Each scene shows the same named points in several views. A view is turned or mirrored, and shifted as a whole, has a little noise and may leave points out.
(in the rows, 128 means zero)

Scene 1
View 1
(189): 116  67  96 114 115 103 144 113 135 133 142 138 120 127 117 101 144 136 137 141 150 123  86 128 112 136
(37): 165 103 150 129 147 135 155 155 121 112 150 124 142 136 137 129 141 117 164  90 122 130 110 139 136 139
(161): 133  89 108 111 131 109 177 131 136 114 130 136 154 139 141 143 119 137 125  81 120 133  82 134 144 147
(92): 141 120 155 149 108 115 140 174 122 117 168 110 124 136  99  83 149  93 166 143 144 113 108 114 129 116
(165): 156  97 141 117 119 131 148 147 119 120 151 122 132 135 127 120 131 125 156 110 123 124  92 120 123 127
(86): 155 116 156 136 139 131 124 164 132 132 156 122 123 120 115  92 159 116 172 140 136 119 118 116 113 115
(144): 141 112 131 132 144 114 170 156 137 111 139 129 154 135 134 132 133 119 141  86 123 131 103 134 150 141
(131): 140 122 138 137 137 113 165 166 138 113 142 124 153 134 127 122 134 114 142  95 124 127 104 125 149 133
(50): 156 101 147 120 125 136 119 148 126 138 154 125 116 120 117  95 152 130 168 145 133 117 104 109 100 112
(31): 157  50 114  96 132 135 154 104 112 120 144 138 127 136 147 141 130 145 153  95 124 136  84 147 114 151
(123): 117 114 105 111 114  98 165 143 153 130 122 135 152 126 124 124 118 146 113 108 122 123  74 100 134 121
(122): 127  94 114 135 144 101 178 140 137 108 139 134 152 140 133 130 136 116 134  89 135 134 101 150 154 155
(215): 156  93 147 125 112 131 135 147 111 121 164 117 118 136 114 101 142 114 169 132 135 119  99 121 114 124
(23): 155 111 154 123  97 131 136 162 114 122 161 111 122 136 108  98 133 113 164 134 128 113  91 102 115 110
(88): 123 110 106  99 116 107 147 137 158 145 118 139 143 115 126 118 124 161 117 122 120 120  74  89 115 109
(16): 162 109 159 136 148 137 124 160 128 131 158 124 123 121 122  99 163 116 177 131 134 123 123 127 114 121
(41): 143  81 123 121 121 117 174 134 115 104 149 125 143 149 133 134 124 117 145  88 128 132  88 144 143 152
View 2
(122): 151 104 128 126 151 127 121 119 111 110 127 154 115 132 120 120  68 148 111 103 100 117 127 150 106 137
(37): 122 124 118 151 150  90 123 107 106 126 139 129 130 128 113 114  94 121 111  82 101 100 128 159 106 142
(92):  94  97 120 146 112  78 129 122 125 126 160 109 117  90 118 135 112 132 135 115  97  69 123 121  89  96
(131): 135 101 119 144 140 104 117 127  97 122 134 138 118 117 102 116  95 135 115 109  91 100 113 153 110 129
(215):  88 114 124 154 132  75 132 109 134 131 161 122 118 102 139 123 102 121 131 102 116  97 138 139 101 113
(50):  80 125 124 170 135  80 137 118 137 134 156 113 110  86 125 106 122 123 136 101 121 104 147 129 123 104
(144): 141 106 121 141 148 109 116 123  99 120 130 146 119 126 107 114  86 136 112 103  95 110 117 159 112 138
(41): 131 104 126 132 151 103 119 107 116 121 142 158 120 135 143 126  65 130 114 105 111 121 127 165  98 142
(86):  92 127 120 165 132  85 137 119 127 130 149 102 117  91 105 108 125 128 131  90 106  84 143 121 115 105
(189): 110 107 139 144 144 121 137 123 151 119 146 153  93  98 152 113  81 147 137 123 132 138 155 129 125 105
(165): 103 112 123 156 144  84 125 114 119 132 150 138 117 112 132 115  97 120 124 105 114 113 129 158 113 127
(161): 142 101 128 141 160 121 116 122 108 121 129 172 108 131 131 109  69 136 113 116 112 143 123 173 124 143
(31): 114 131 132 150 171 104 131  98 139 127 144 160 116 134 160 106  67 122 117  87 136 151 155 168 122 146
View 3
(41): 143 123 103 138 136  85 159 125 102 109 149 139 134 132 120 143 119 138  95 136 122 121 166 141 131 119
(31): 118 125 126 121 121  91 166 137 128 105 125 153 104 106 123 129 105 115 110 139 128 113 163 125 119 130
(165): 143 139 102 117 133 109 129 133 120 112 142 142 145 110 110 146 110 150 104 146 132 143 145 126 127 128
(37): 145 124 116 123 135 103 114 148 105  99 133 131 135 131 114 154 121 155  90 159 111 137 156 114 123 117
(23): 154 166  84 110 131 129 114 127 136 118 148 140 174  93  96 150 103 167 102 147 141 162 128 124 130 125
(16): 146 152 112 114 132 130  87 153 125 107 136 121 159 107  90 144 110 150  89 165 131 138 128  91 123 102
(215): 144 162  96 119 123 121 124 131 135 110 141 134 161  97  97 144 101 151  89 150 136 143 138 117 128 110
(189): 131 148 100 126 139 110 154 124 132 130 162 135 149  94  97 111 100  98 119 127 166 102 129 121 128 114
(161): 142 103 109 128 154  81 156 131  93 121 158 144 124 136 125 135 125 124 125 129 134 116 159 142 127 142
(92): 164 170  79 127 137 129 104 126 121 116 163 119 193 109  84 149 110 165  81 152 140 146 127 118 137  96
(86): 151 155 103 113 137 134  87 148 127 113 144 121 168 103  87 142 109 150  95 161 140 142 121  95 125 106
(88): 145 122  98  98 166 110 127 134 117 143 169 147 145 102 109 121 112 119 162 124 169 133 117 130 124 164
(144): 154 110 107 130 155  92 123 139  86 114 157 127 143 144 114 146 130 145 106 145 125 126 152 128 129 124
(131): 160 118  99 127 157 100 114 137  89 116 162 125 156 141 109 149 129 153 106 146 128 134 146 127 130 123
(123): 153 115  91 113 170  98 137 127 101 140 177 142 150 121 113 128 120 127 150 123 160 130 130 142 129 157
View 4
(144): 136 118 132  98 137 115  96 121 120 114 129 120 165 105 128 127 132 156 103 136 106 147 123 129 127  85
(92): 121 104  97  98 154 153  85 124 117 116 152 129 185 114  88  92 132 127 130 140 162 163 111 137 155 142
(165): 120 110 111 112 138 125  96 119 121 124 147 139 152 132 116 109 130 132 111 128 139 151 126 112 138  90
(161): 142 114 133 120 120  96 106 114 125 131 123 121 150 111 139 128 129 148  86 122  99 138 146 106 124  86
(88): 147  96 122 169 122 130 120  94 120 116 119 122 110 132  91 120 156 150  94 123 121 154 155 119 144 104
(31): 130 119 128 104 128 107 107 111 132 138 138 157 121 132 158 119 121 110  96 112 128 132 152  75 122  73
(16): 120 117 116  82 163 166  90 118 117  99 148 151 142 122 108 107 139 123 138 141 162 161 111 131 142 100
(86): 122 113 112  94 160 167  93 117 117 101 148 146 144 123  96 103 142 124 136 141 163 164 112 134 147 112
(37): 119 123 124  82 147 125  90 127 119 112 145 141 161 119 132 119 127 141 116 137 127 149 112 122 128  71
(123): 149  99 124 159 119 115 114 102 121 122 118 109 137 118 101 123 148 159  88 125 106 150 151 124 139 108
(23): 111  99  91 125 144 142  93 122 117 122 158 139 162 142  86  92 134 129 123 132 164 161 118 121 155 113
(131): 133 114 125 102 139 123  94 122 117 111 133 117 171 107 115 122 136 158 108 140 113 153 117 137 134  93
(50): 120 106 105 114 152 162  99 110 120 110 150 153 128 137  96  99 142 116 129 131 170 161 125 118 150 110
(215): 116 109 101 102 148 140  93 122 122 125 155 147 158 132 109  96 128 115 123 129 162 155 123 110 146 113
(41): 131 116 122  99 128  98  96 124 127 137 137 129 171 113 144 118 118 134  96 123 113 137 136 102 126  94
(122): 148 120 139  91 133 110  98 117 125 123 119 117 165  90 144 129 127 144  97 130 100 139 137 120 123 105
View 5
(123): 132 125 120 128 140 132 138 168 132 162 109 128 155 128 154 152 111 132  84 123 128 152 124 108 107 125
(37): 137 106 127 112 143 145 135 113 126 123 126 165 140  97 131 105 118 128 136 118 143  98 118  95 137 112
(23): 152 106 111 115 113 142 163 109  96 112 107 138 142 147 171  92 105 114 120 114 115 128 111 127 137 107
(41): 145 110 137 128 153 141 122 123 145 140 134 132 140  78 147 114 125 125 100 113 124 107 107  91 129 105
(161): 132 117 139 135 157 136 117 148 147 159 132 135 148  84 140 138 121 135  93 119 135 125 119  92 112 120
(189): 126  78 107 109 120 138 117 143 119 166 141  92 137 122 169 123 136 103 105 133 105 138 116 115 110 114
(31): 124  83 154 146 139 146 103 117 125 157 157 120 136  75 151 108 129 126 118 121 135 123 120 111 106 119
(144): 137 122 120 109 153 138 134 139 143 138 118 157 147  97 130 130 118 130 112 120 137 108 117  85 132 114
(16): 131  87  98  85 115 146 148 107  98 118 121 158 137 136 142  96 119 109 157 130 134 105 122 111 139 113
(131): 141 125 112 103 148 138 145 139 137 130 108 159 148 112 134 128 114 127 112 120 133 110 116  88 138 112
(165): 143 105 129 125 132 143 139 114 116 128 124 143 142 111 154 104 113 123 119 115 129 119 114 111 128 112
(92): 157 107  85  82 117 140 166 115 111 109 102 140 139 148 163  97 115 101 121 119 104 109 103 108 155  97
(50): 131  84 106 103 104 145 148 111  88 127 121 137 138 149 161  97 115 109 143 128 126 129 123 128 127 116
(122): 135 112 117 103 158 137 120 146 155 152 129 138 142  85 132 136 132 123 104 124 127 103 112  78 130 110
(215): 146  92 114 110 117 145 146 103 105 119 125 132 136 127 164  89 119 108 128 118 116 116 110 119 137 105
(88): 121 112 119 130 124 134 137 164 111 165 112 125 155 145 158 147 108 130  97 128 132 166 133 123  96 132
(86): 133  91  94  85 111 144 154 114  97 119 114 152 138 148 148  99 116 108 149 130 128 113 121 115 139 113
View 6
(37): 136 141 108 130 121 120 144 117  84 119 151 136 112 152 135 114 151 148 134 156 118 120 113 132 117 106
(123): 122 144 103 115 107 135 113 149 108  82 122  86 123 129 122 139 133 101  93 108 123 125 145 147 103 123
(23): 129 130 122 107 142 106 148 144 112 127  98 140 134 114 125  86 141 139 101 130 131 148 112 125 132 111
(50): 138 131 114 110 141 106 157 156 109 143 113 134 137 124 147 109 145 145  95 131 113 154 128 101 132 103
(122): 137 130  98 135  87 136 129 120  99  93 154 109  86 163 125 125 145 131 141 128 119 116 144 137 102 119
(16): 135 132 110 117 144 107 163 138  98 136 132 140 124 134 141 112 156 166 117 154 114 152 132  92 133 101
(161): 137 143  99 133  87 138 119 130  95  96 150 103 106 160 133 135 136 107 119 119 117 103 128 159  96 118
(131): 121 140 106 124 119 126 131 119  93  87 139 115 106 139 114 119 151 141 131 147 128 127 134 133 114 117
(215): 141 126 117 116 127 109 154 142 111 136 113 142 122 132 137  92 141 142 112 128 122 143 119 120 128 108
(88): 126 148 105 110 118 131 117 165 110  98 117  85 141 122 136 149 132  99  72 105 113 132 145 135 108 116
(165): 137 137 112 121 121 118 142 135 100 125 127 132 124 139 136 106 141 130 112 132 121 126 112 137 119 109
(189): 154 116 104 120  89 124 142 167 130 132 117 109 109 148 149 120 128 116  98  85 107 140 156 116 110 115
(31): 164 137 104 136  86 128 140 144  97 151 152 129 118 173 168 125 130 110 110 112 101 101 108 148 102 103
(92): 125 116 119 110 137 105 156 133 119 112  99 140 110 118 110  78 149 160 125 136 136 162 136 106 135 115
(41): 145 130 107 135  89 129 133 121 100 113 143 128  97 162 131 105 138 122 136 123 122 108 117 156 104 116

Which points are out of place in each view (at most two, in the order of its rows)? Write none if all are in place.
view 1: (23)
view 2: (86), (189)
view 3: (37)
view 4: (161)
view 5: (31), (165)
view 6: (215)

Scene 2
View 1
(103): 118 138 117 130 154 141 116 143 106 100 159 158  83 134 134 138 105  81 131 165 104 118 129 150 148 108
(228): 140 125 136 107 129 111 151 145 116 139 117 119 153 128 109 141 133 132 140 129 132 159  98 128 117 122
(191): 117 125 176 130 124 118 146 140 110 131 120 156 122 115 120 155 133 132 155 126 130 145 147 147 135 120
(193): 153 129 113 112 135 128 121 159 116 118 146 120 126 141 117 131 117  94 123 136 114 133  93 125 139 118
(148): 133 133 150 106 124 126 141 160 123 139 128 132 130 121 118 141 129 119 142 134 117 149 106 129 125 124
(163): 132 133 157  99 129 124 136 166 129 149 127 147 123 115 114 142 130 108 145 130  96 144 106 134 129 135
(186): 122 119 195 125 126 108 140 145 113 148 112 182 117 107 108 158 140 116 161 106 102 138 157 157 146 141
(69): 136 115 158 108 146  97 140 139 113 152 110 169 135 117  96 148 138 106 148 112  91 144 126 154 137 146
(63): 114 134 124 114 158 122 140 134 111 124 133 156 112 124 122 141 118 104 141 161 105 141 115 151 125 117
(113): 140 123 113 114 146 109 144 132 107 123 125 125 145 137 110 138 125 119 133 140 129 150 101 136 123 116
(137): 120 131 140 107 138 113 159 137 117 139 115 133 142 119 115 145 132 137 148 146 128 162 106 137 110 118
(149): 146 125 119 112 131 114 145 144 112 124 126 107 152 138 112 137 128 128 131 134 142 155  94 124 120 112
(169): 126 126 130 122 145 115 142 133 106 121 128 144 126 129 118 143 123 116 140 144 124 143 121 145 129 116
(233): 131 131 126 120 137 127 134 146 112 117 139 132 121 133 123 139 119 111 134 147 125 140 111 135 131 112
(231): 158 114 148 117 129 107 127 153 111 137 125 142 139 132 100 142 133 103 135 102 110 136 118 136 147 137
(198): 146 118 156 113 122 106 145 148 115 143 114 133 150 124 103 146 138 127 143 109 125 151 115 133 131 131
View 2
(149): 114 116 131 114 118 140 127 141 144 121 119 117 156 125 131 109 131 147 137 169 151 157 131 150 139 128
(137): 102 113 143  99 148 137 135 150 142 113 128 126 133 103 116 107 127 162 147 152 144 139 130 156 129 128
(63): 134 111 117 111 177 146 121 145 146 122 122 140 141  91 120 101 139 142 162 131 154 119 154 166 141 114
(231): 129 137 120 138 135 161 154 120 134 127 131 135 142  99 131 102 144 131 109 153 140 121 139 129 121 118
(191): 115 123 127  94 173 158 177 133 138 133 134 138 123 100 121  94 123 140 131 124 133 128 122 157 114 135
(103): 165 115  83 119 188 158 120 133 156 143 115 149 155  97 136  96 140 108 168 115 163 120 159 175 150 115
(198): 107 130 137 119 131 151 158 131 133 121 133 127 135 105 125 104 132 147 113 158 136 133 125 134 117 129
(148): 114 128 122 116 142 140 133 140 151 124 132 134 131  90 130 113 124 138 137 152 146 132 125 146 125 136
(193): 141 127 100 137 130 146 111 131 154 131 118 132 159 105 143 113 137 118 141 159 160 138 144 146 144 123
(113): 123 112 130 117 136 145 126 140 139 118 118 122 156 120 123 102 142 150 142 158 152 143 147 153 141 115
(233): 133 118 110 114 151 146 127 138 150 131 120 133 150 108 133 104 131 130 150 144 154 139 140 160 140 126
(169): 128 114 123 108 160 152 140 138 140 126 122 132 146 109 122  97 137 143 146 138 149 133 144 160 136 119
(163): 117 134 120 126 152 142 130 138 150 121 137 142 124  73 128 114 129 137 135 147 145 114 130 140 122 130
View 3
(228): 142 109 125 122 127 107 151 127 131 143 124  69 123  82 150 149 130 159 150 112 149 114 156 109 116 120
(148): 138 125 128 111 126 123 148 136 130 135 119  64 122  98 150 140 125 148 132 108 137 121 143 119 119 129
(113): 127 103 140 127 116 104 148 139 112 144 134  91 117  91 144 148 134 150 160 110 160 117 160 112 116 132
(63): 118 134 154 117 107 108 165 160 102 133 125  99 112 107 143 131 137 118 151 111 145 142 146 125 127 133
(198): 143 120 105 118 125 114 154 119 125 125 126  65 141  83 134 155 125 149 140 116 150 112 151 112 113 116
(149): 137  97 134 128 125 109 136 133 125 152 129  80 118  89 153 150 132 169 152 104 157 110 161 107 113 136
(186): 140 172  86 105 113 120 183 132 109  92 113  71 163  95 113 147 129 106 126 121 139 136 136 122 119 107
(103): 105 140 160 115  99 129 145 176  81 124 128 119 115 140 134 127 134 110 132  95 147 145 140 133 125 171
(69): 129 133 111 107 113 112 176 121 108 105 135  71 140  83 116 147 120 109 147 132 147 124 140 126 122 102
(191): 144 162  99 120 117 113 170 146 117 116 105  83 153  99 134 148 143 135 131 104 143 136 151 111 114 123
(169): 127 128 134 124 112 107 158 149 106 133 124  96 127 101 139 143 139 136 150 107 154 131 154 115 118 134
(163): 133 131 131 100 123 128 157 133 123 121 124  59 120  99 142 135 116 125 129 118 131 125 132 129 127 121
(233): 126 121 141 121 115 119 143 151 109 138 124  93 119 110 146 140 134 143 140 100 150 126 150 118 119 149
View 4
(233): 141 125 116 141 111 118 132 148 141 142 125 140 149 136 115 147 163 159  92 124  97 106 128 143  98 153
(137): 155 126 101 147 134 117 105 137 137 147 109 133 134 125 109 123 169 165  95 128  99 131 139 152 131 145
(163): 137 135 116 128 118 102 107 129 134 137 102 158 116 132 112 154 137 141  99 124  98 111 149 135 120 146
(228): 155 143 121 145 116 120 107 131 144 152 110 129 125 134 103 121 172 162  95 120 106 129 130 141 128 139
(103): 130 102 106 129 120 110 160 164 132 130 139 155 167 134 124 185 140 151  90 131  86  81 127 146  62 169
(63): 148 108  98 130 141 108 136 147 134 137 120 142 144 129 112 157 148 161  92 136  91 110 136 156  90 160
(231): 162 151 138 130 112 117 115 129 132 159 114 138 120 138  97 162 135 134 101 109 105 106 113 128 113 137
(69): 175 135 115 123 149 106 106 124 119 157 103 141 111 125  94 169 118 133 103 121 100 116 125 142 121 140
(148): 138 136 116 140 110 113 108 135 137 141 109 149 130 133 115 140 156 150  96 121 100 114 142 136 124 144
(113): 159 134 120 138 122 122 129 140 147 151 121 121 136 139  99 131 171 169  92 125 103 123 118 149 101 147
(149): 150 144 128 147 102 127 120 138 153 151 120 123 136 141 105 117 184 170  92 119 107 125 122 141 114 142
(169): 157 122 108 142 131 119 127 146 133 149 123 133 147 128 110 149 157 157  94 124  97 112 122 149 105 150
(186): 170 129 102 141 149 111  91 133  98 162 107 159 133 109 112 186 108 112 106 110  95 102 127 134 145 137
(193): 133 140 137 127  91 115 141 141 154 138 124 140 133 151 107 147 161 158  92 121 103 102 125 133  82 151

Which points are out of place in each view (at most two, in the order of its rows)? Write none if all are in place.
view 1: none
view 2: (103), (163)
view 3: (148)
view 4: none

Scene 3
View 1
(97): 127 120 125 126 149 126 137 126 153 120 123  88 115 155 150 125 131 141 100 126 128 108 132 100 122 144
(90): 158 126 124 121 125 115 135 140 127 129 116 108 100 116 157 126 158 104 118 133 104 108 175 140 103 105
(25): 160 153 109 145 140 144 147 132 141 126 118 113 108 155 136 138 116 142 121 105 114 103 130 126 129 124
(213): 156 137 118 144 147 127 127 135 140 124 124 112 110 150 127 134 120 139 112 103 115 109 142 134 133 123
(133): 134 125 124 150 170 130 117 124 154 120 133 103 121 173 112 132  99 165  96  87 131 115 114 113 152 148
(147): 173 132 114 141 144 122 154 133 141 131 126 113  90 159 141 129 130 156 119 114  95  86 153 139 125 135
(251): 117  98 138 109 135 119 121 123 136 123 124  88 116 105 158 121 152  96 100 125 137 135 144 108 106 118
(71): 137 106 132 128 150 116 123 127 141 124 130  99 110 135 138 124 134 130 101 110 123 118 143 122 126 130
(256): 174 130 115 131 127 132 161 127 129 134 124 115  85 127 153 130 142 127 129 112  98  98 152 140 110 116
(9): 167 136 120 140 129 134 124 133 119 130 123 125 103 107 130 136 131 103 126  90 114 126 148 153 123  91
(157): 163 124 120 139 146 123 142 129 139 129 129 111  96 145 136 129 129 144 115 106 105 101 148 136 127 129
(199): 105  85 145 113 150 123 115 112 144 120 134  82 119 114 146 119 137 111  91 107 148 142 123  97 120 133
(269): 146  83 136 107 126 119 156 112 127 134 134  95  82  92 170 118 163 104 117 118 113 117 154 125  97 120
(226): 105 122 131 120 139 145 116 121 141 116 119  89 134 116 145 131 127  99 100 109 157 146 112  92 118 117
(21):  93 104 142 116 141 140  95 117 135 115 124  88 139  94 138 128 129  81  93  96 169 167 110  96 121 106
(100): 124 104 133 109 131 129 139 120 137 124 123  88 108 109 165 122 152 102 106 127 132 127 140 104 102 122
(185): 132 116 130 127 139 138 123 119 133 124 127 103 116 111 138 130 128 107 110  95 138 138 124 118 122 112
View 2
(185): 125 120 101 141 137 126 109 132 129 171 127 136 112 113 100 137 129 161 139 116 132 124 124 133 146 145
(25): 142  87 126 149 115 120 131 126 161 172 136 136 152 111 110 115  89 170 139 142 126 144 134 134 164 144
(157): 148 101 115 156 122 137 136 130 159 167 133 131 146 114 111 102  96 164 133 142 120 151 124 120 132 160
(97): 122 110 117 159 144 107 151 135 149 146 140 130 118 123  86 102 108 145 128 140 135 144 140 134 154 152
(147): 152  91 118 160 118 140 148 130 172 162 133 131 159 117 113  96  80 165 130 152 119 158 130 118 136 161
(269): 127 120  55 143 163 168 133 141 152 145 101 133 120 137  99 131 115 161 122 123 126 126 125 102 113 169
(71): 134 123 111 158 136 125 132 134 140 159 134 128 119 115  99 107 117 148 131 130 130 143 126 124 129 157
(256): 147  90  90 149 128 159 133 132 169 160 115 137 158 122 117 124  86 174 131 139 124 137 129 111 138 157
(21): 105 148  99 139 151 106  94 136  99 165 130 134  76 110  86 154 161 146 139  93 149 107 125 144 153 135
(226): 109 127 105 143 149 102 113 135 120 157 132 135  95 116  87 143 137 150 136 110 147 114 135 144 168 135
(90): 148 114  87 168 131 164 128 142 151 139 108 136 148 118 122 133  93 153 118 123 152 122 127 102 126 153
(213): 146 105 129 159 114 124 126 128 149 172 140 132 143 105 113 109 101 161 137 135 129 147 126 130 144 148
(9): 152 111 102 148 110 156  96 129 140 180 117 138 149 101 131 145 107 174 139 115 133 126 115 120 134 144
(199): 109 144  95 149 161 112 126 139 119 154 134 127  80 123  78 119 148 140 131 114 134 130 127 131 130 156
(133): 133 111 154 153 117  86 132 122 140 187 166 125 117 101  92  85 119 154 147 142 112 165 128 151 152 150
View 3
(100): 136 130 141 146 125 137 125 129 122 114 142 105 112 121 116 110 120 113 138 148 146 124 128 130 163 125
(9): 121 105 151  94  97 116 135 131 134  80  92 117 106 135 145 152 105 118 140 140 118 144 129 121 131 121
(147): 113 138 134 115  86 107 138 138 159 127  88 116  89 114 145 142 138 148 184 143 105 140  97 135 165 110
(251): 135 132 142 138 122 137 133 123 117 107 150  98 120 119 110 107 116 120 126 142 147 129 135 129 155 135
(21): 141 123 153 130 113 140 124 116 106 107 185  99 135 142 137 110  96 109 101 160 169 150 143 141 113 163
(226): 132 119 142 141 113 135 118 127 123 124 173 108 125 132 147 107 103 108 134 165 158 144 124 149 125 153
(213): 113 129 138 108  83 109 139 132 150 119 112 113 105 121 153 138 122 144 165 148 117 152 106 143 137 132
(90): 116 112 133 119 120 125 140 134 133  87  97 107 108 107 109 126 119 123 155 124 114 122 124 121 163 112
(157): 119 139 140 112  86 109 137 133 150 120 101 113  96 121 143 141 133 144 167 146 115 143 107 134 157 119
(133): 118 157 141 111  60 105 138 125 155 154 146 109 106 130 174 135 131 164 163 166 132 171  97 162 125 154
(25): 112 119 136 116  88 108 126 140 156 126 107 124  98 124 166 139 119 129 180 158 117 148  96 144 139 124
(256): 122 120 143 119 105 115 130 139 147 105  84 120  90 123 137 144 127 121 168 144 114 128 111 120 167 100
View 4
(71): 129 147 143 121 129 150 120 133  98 148 137 124 141 149 139 102 134 119 167 125 118 115 137 134 125 140
(199): 154 133 134  97 120 131 136 116  93 133 122 127 155 172 133 109 115 112 139 127 105 108 159 116 117 144
(157): 116 163 144 130 131 161 107 147  96 143 153 126 127 127 136  97 143 126 188 118 131 123 116 141 133 136
(97): 132 146 128 115 103 157 106 129  88 155 137 119 127 150 129 101 121 134 164 142 133 107 139 126 109 137
(256): 129 170 155 114 133 159 114 155 109 129 149 126 128 120 135  99 150 145 187 108 146 132  96 125 143 116
(90): 136 157 170 113 142 152 132 149 136 153 130 122 146 140 149 101 159 150 173 118 140 127 107 119 138 105
(226): 152 130 130  85 108 128 118 119  96 109 126 131 158 161 134 112 142 126 146 155 103 105 160 112 106 120
(100): 157 146 147  89 119 138 135 130 112 136 122 123 147 160 133 107 126 141 148 122 131 117 132 103 126 120
(251): 156 138 150  94 127 134 142 125 117 140 117 124 157 168 140 109 131 131 144 125 119 115 141 108 124 123
(213): 113 155 141 131 129 158 100 143  94 136 152 128 135 127 141  99 157 122 187 135 119 117 129 144 122 132
(21): 161 121 135  80 123 112 135 112 102  99 117 136 177 172 141 116 146 109 135 150  80 106 175 112 109 125
(147): 111 168 144 137 125 172 100 151  95 157 156 122 116 122 134  94 138 136 193 118 146 122 105 141 131 135
(185): 143 144 140  99 128 134 121 130  99 107 136 135 154 146 136 109 148 119 160 131 106 117 142 122 123 126
(269): 160 160 161  94 139 140 151 140 119 133 126 125 144 152 133 105 120 139 153  86 141 131 108 103 151 126
(25): 113 159 130 122 112 162  85 145  86 123 158 129 124 117 132  99 157 135 192 145 130 117 122 138 116 123

Which points are out of place in each view (at most two, in the order of its rows)? Write none if all are in place.
view 1: none
view 2: (199)
view 3: (226)
view 4: (147), (25)
